Points, in no order, along strands that fork and pass close to each other.
Points whose rows are less than 47.8 apart are linked; no others are. Some points are linked to none.
J_790: [ 10   9 -34   0 -17  -3  22  -5 -29 -55 -12  17  -1  13 -11  24   2 -20
  -9  -1  -7   0   5  12]
J_716: [  9  -2   9  -2  15  -6  17 -11   1  10  -3 -19  24 -12  12 -15  -2  -7
 -20  10   9  -4  -9  55]
J_280: [  1  11   9 -24  -5   3  -2 -32  21   6  20  -1 -24  -6  34 -38 -14   5
 -19 -11 -12   0  -7   6]
J_341: [  6   4  16 -21  -8  -1  -8 -27  26  13  23  -3 -24  -5  40 -39   0   4
  -9 -13   9   3  -6  -6]
J_707: [-12   2 -12 -20  -9  21 -31  12 -15  -5   4  19  -8   3 -23  10 -16   5
   1 -14 -23   0  19 -38]
J_402: [ -3   2 -40  14   2  16   7   7 -38 -40  -8  17   6  10 -22  21 -19 -28
   4 -16 -11   6   9  13]
J_59: [ -1  -4 -15  25   4  -4   8  23 -16 -13  -5  14   7   8 -24  20  -5 -23
  18   5   8   5   6   1]
J_678: [ 10  19  17   6 -26 -19  -9  -3  28 -15   9  -2   4  25  16 -18   5   1
 -13 -16 -10  10 -12 -28]
J_890: [  9   6  11   1  19 -15  14   0   8  22   8 -15  16  -7  15 -17 -10  -3
  -8   7   9   4  -7  39]
J_42: [  0  15   7  -1 -13  -9 -17   0  17 -16   3   1   0  22   0  -9  -6   2
 -15 -17 -23   6  -5 -33]
J_199: [  0  10   1 -32   2  13 -25 -14  -6  12   6   3  -8  -3   3 -18 -25  28
  -5 -16 -14  14  16 -35]
J_85: [  0   0 -29  21  -1   2  14  19 -21 -37  -6  16  10  12 -22  26  -6 -29
   7  -7  -2  10   5   8]
J_714: [ 10   1  17  -7  18 -15   0   1   7  35   4 -12   4 -12  22 -27  -8  15
  17  -2  27   4   6  -1]
J_450: [ -5  12   6 -30  -4  22 -35   1 -10   3   7  10 -12  -1 -14  -8 -26  22
  -9 -20 -26   6  17 -31]
J_817: [  1  15  -2 -15  13  -7   2 -30   1  20  25   2  -1 -11  27 -34 -32  -5
 -22 -12 -11   4   1  27]
J_767: [  2   4   4  20 -11 -16  -1  20  12  -3  -3   6  13  17 -13   7   8 -12
   7  -1   5   5  -1 -19]
J_664: [ -4   2  -1   1  12   0  -9  -1   4   7  -1   2   6   1  -4  -4  -7 -11
   1  11 -14   0  -4   8]
J_131: [-11   8 -15   2   5   9 -12  12 -20 -18   5   6  15   9 -22   6 -27 -21
 -17 -13 -33   8   1   7]
J_743: [ 14  11  22  16  -5  -8  29   7  23   8   4 -31  13   5  15 -10  15  -4
 -19  -8   6   0 -16  24]
J_141: [-12   2 -29 -24 -28  24   2 -29  -1 -16   9  25 -30 -15 -13  16   1   3
 -14  -1 -33 -15  -6  -6]
J_810: [-17  -5 -22 -30  -5  33  -8 -25  -7   0   6  18 -17 -18 -15   9  -7   5
  -9   6 -33 -16   1   5]
J_508: [ 14   8  -2  13 -26  -8  25  -8 -10 -33  -6   3  31  18  -2  20  16 -20
 -30  -3   2  -7 -14  26]
J_23: [  4  11   1   2 -11  -8   2 -10  14 -12   5  -1  12  15   2  -8   2 -10
 -26  -2 -19   3 -20  10]
J_547: [ 14   3  23  -2   8 -16   0  -1  13  23   1 -21   8   9  14 -29  -5  15
  18 -16  34  16   8 -19]
J_691: [  7   2   9  -1  -9  -4   7 -13  24   0   4  -9  -2   2   5  -9  14  -4
 -19   4 -10  -7 -24  17]
J_833: [  6  16   7  26 -16 -18  -3  21   3 -13   3   5  23  30  -8   4  -3 -12
  -6  -8  -6  17  -7 -20]
J_573: [ -8 -16   4  10  33   2  -1  11  -5  28 -11  -6   4 -26  -7   8  -3   4
  10  28  10  -7   1  35]
J_292: [-13 -10 -24 -20  11  23  -8 -22 -14  -3  -6   8  -6 -10 -14   5  -7  -7
 -14  13 -25 -13   2  26]
J_215: [  3  -7  17  18 -13   0  31   1  23   2  -4 -31  -2 -15   6  12  30  -1
 -29  -5   9 -20  -5  23]
J_482: [ 10   4  18   6   5 -15  -9  15   8  10  -9 -12  17  17   1 -17  -5   8
  17  -7  18  20   9 -22]
J_517: [  2 -12   8  18 -10  -6  35   2   0  -4 -18 -19  10 -13 -10  23  27  -3
 -16   2  11 -18  -4  31]
J_224: [-13   2 -23  -3  -5  24 -20  19 -23 -12   1  27 -10   3 -32  17 -22  -3
  16 -16 -18   1  27 -28]
J_351: [ 14   8  27   4 -24  -4   6   6  43   6   7 -16 -11  13  21 -17  34   7
 -12 -16  16  -7 -14 -15]
J_461: [ -8 -13  -9   6  -3  -2   9   2  -8  -3  -3   5 -12 -16 -14  21  10  -8
  10  16   2 -16 -10   5]
J_908: [ -2 -11  -3  36   5  -5   7  40  -3   0 -10  17  12   3 -22  16   3 -15
  31   4  19   7  11 -16]
J_64: [ 20  14  34   5 -25 -10  10  10  42   6   9 -24   2  21  24 -28  24   6
 -14 -25  21   9 -11 -19]
J_618: [ -7   2 -24 -17 -26  10  18 -23  -3 -26   4  19 -36 -12  -7  20  17  -1
  -6   9 -24 -21 -14  -8]
J_918: [  4  -9 -16  11 -17  -8   5  14 -13 -16 -11  19 -17  13 -15  26  19  11
  33   7  27   8   6 -50]
J_901: [ -9 -16   7 -12  11   9 -25  -7  -6  19  -4  -8  -6  -9  13  -2   8  35
  28  10  11   5   0 -23]
J_604: [ 17   3   6  11 -27  -6  40  -3 -19 -30 -15   1  24  11  -1  26  24 -16
 -27  -3  14 -18  -3  30]
J_736: [  6  15 -38   6 -10  -2  26   8 -22 -50 -11  22 -23   9 -19  30  -1 -13
   9   9 -10  -1   8  -4]
J_316: [-14 -14   0  11  40   8 -21  26 -12  20 -12   8   5  -7 -11  -2 -14  -3
  33  18   7   9  18   3]
J_841: [ -4  -8  -1 -10  35   7 -28  -1 -25  22  -5  -5   5   0   1 -15 -26  24
  27   1  14  27  25 -25]
J_48: [  4 -16   2  29   5  -3 -11  34  -6  -2 -15   9  18  17 -23   8   4  -4
  31   3  28  19  16 -32]
J_232: [ -3   0   1 -15  18   3 -26  -3  -9  14   0 -14   2   9   1 -13 -15  20
  21  -6  10  26  15 -38]
J_693: [-15   8  -5   1   0   7 -20  11  -9 -10   3  10   1  12 -18   1 -20 -12
  -6 -10 -34   9   9 -13]
J_966: [-12 -27  16   1   2   3  -9   8   3  24  -3  -9 -13 -25   9  22  14  29
  22  12  19 -17  -4   4]
J_471: [  5   6  -9   8 -27  -9  17 -12   5 -26   0   4  13  15  -5  13  13 -15
 -29  -6  -7  -7 -21  14]
J_601: [  5  -6   4  -7  10  -3   6 -26  -6  -4  -6  -7  24  -5  12 -13  -3  -9
 -24   9  -6  -8 -10  52]
J_910: [  8 -10  15  18 -16  -3  42  -2 -13  -9 -14 -14  25  -2  -5  23  24 -13
 -27  -7  13 -21  -1  36]
J_122: [  8   3  20  17  -2  -9  17  16  15  10   0 -18  23   6  -3  -6   2  -7
  -4   4   1   5  -5  14]
J_248: [ -5  -6 -11 -12  12   6  -3 -19 -10  -5  -8   2   9 -12  -4  -3   2 -10
 -16  18 -13 -14  -6  42]
J_982: [ -4  17   6  -5  -8  -3 -21   6  -1  -8   4   8   1  18  -8  -4 -22  -4
 -12 -13 -29  11   3 -27]
J_776: [ -3  -6   9 -11  28  -4  -7  -6   2  36   8  -7  -9 -28  26  -8   0  19
  14  17  12  -8  -1  15]
J_859: [ -7  -1  -7   5  -9  -4  -9   4   7  -7  -4  12  -8   9 -12  13   6  -3
  14   3  -1  -6   0 -32]
J_380: [-10   3 -16  -8 -18  -4   4   1  -5 -21   0  21 -27   3  -4  28   8   3
  21   7  -5  -8   5 -43]
J_656: [ -9 -20  10  -6  22   4 -18   4   2  32  -3  -6 -10 -27  17   6   8  24
  20  21  13 -15  -4   8]
J_509: [-14   1 -28   6  -1  15  -6  23 -25 -22  -4  30 -18   4 -20  26  -9  -4
  33  -6   0   5  22 -38]
J_567: [-10 -20  -3  14  35   4 -12  25  -9  26  -7  -1   7 -20 -10  11 -13   1
  28  26  15   2   9  19]
J_499: [  0 -10   4  10  22   0  11   2  -7  19 -10 -22  19 -19  -9  -4   0   2
  -6  17  10  -9   2  50]
J_897: [ 15  20  25  -5 -20 -17  -5  -4  34  -7  19 -15  -1  22  31 -31   4   2
 -10 -26   5  11 -11 -19]
J_295: [  0  12 -13 -22  24   3  -5 -25  -9  17   8  -1  -2 -13  14 -18 -24   1
 -18   7 -20   3   7  27]
J_939: [  7   3  27  19 -15  -2  31   5  34  11   3 -36  -5  -1  13  -8  31  -4
 -29 -13   6 -11 -15  13]
J_66: [ -2 -15  -3  12  -8  -5  20  -1   0  -3  -3  -6   0 -16 -14  17  18  -5
  -4  10   7 -19 -14  20]
J_713: [-23 -16 -11 -20   6  27 -14 -10  -9  16  -3  15 -17 -13   4  13   4  19
  17  16 -16 -11   0 -11]
J_554: [  6   7  -7 -13  24  -6   5 -19 -14   9   6  -7  15  -9  14 -18 -24  -9
 -18  10 -14   4   1  46]
J_990: [ 13  -6  10  20   6  -8 -15  21   1   2 -13 -11  21  26 -18  -5  -2   7
  26  -5  24  33  12 -38]
J_355: [  9   3  27  -9 -15  -2   0  -4  40   6  15 -14 -18   0  24 -25  24   8
 -14  -7  14  -5 -15  -1]
J_960: [  4  -1  11  30   1  -4  23  22   3   5  -9 -14  22  -1 -12   9  12 -13
  -3   8   6   0  -6  18]
J_133: [  9   4  24 -21  -8  -5  -3 -17  33  11  24 -16 -24   2  39 -37  14  15
  -9 -16  26   6 -10 -12]
J_140: [  2   6   4 -20   5   4 -28 -18   1  10   2  -7  -4   6   8 -23 -18  19
   8 -14  -1  19  13 -38]
J_995: [  3  -9  17 -11  27 -11 -10  -6   3  44   9 -10 -12 -25  31 -22  -3  25
  18  -1  35   3   4   4]
J_668: [  0   2   4  -4  27  -6  -3  -5   2  30   3  -4   2 -18  14 -17 -13  11
   3  16   3  -4   2  27]
J_263: [-12 -16  -4  -2  33  12 -33  14 -21  18  -9   7   5  -2  -1  -1 -13   8
  38  15  12  13  20 -16]
J_426: [ -1   5  -1 -14  -2   2  -2 -26  21  -1  11  -4 -12  -6  18 -24   1   1
 -17   1 -17  -7 -14  15]
J_549: [  3   0 -19  -5 -17  -3   9 -20 -22 -40 -13  15  15  16  -6  17   4 -28
 -21  -5 -12  -7  -2  21]
J_182: [-11 -19   3   7   2   0   3   9   2  12   0   2 -10 -17  -7  22  12  12
  21  17  12 -18  -8  -2]
J_895: [ -7   1 -14 -14 -24   8   3 -14  -1 -13   5  26 -32  -3   0  23  14   9
   7   5 -14 -15  -7 -32]
J_506: [ -2   7 -33   9  -2   3  11  17 -23 -32  -5  24 -20   5 -24  27  -5 -16
  25  -1  -6   0  12 -18]

A fork is a point with three links, a tip a point with one. Leave the first point through the second and follow the links. Name the first fork or tip that comes.
J_604, J_508: J_131
J_316, J_263: J_549
J_141, J_618: J_833
J_280, J_426: J_517
J_841, J_263: J_716

A fork is a point with three links. Follow the links from the first point to the second and name the forks in between, in order.
J_517, J_316: J_776 > J_716
J_817, J_508: J_601 > J_716 > J_776 > J_517
J_140, J_908: J_716 > J_776
J_482, J_471: J_776 > J_517
J_66, J_141: J_776 > J_716 > J_601
J_841, J_890: J_716
J_471, J_817: J_517 > J_776 > J_716 > J_601
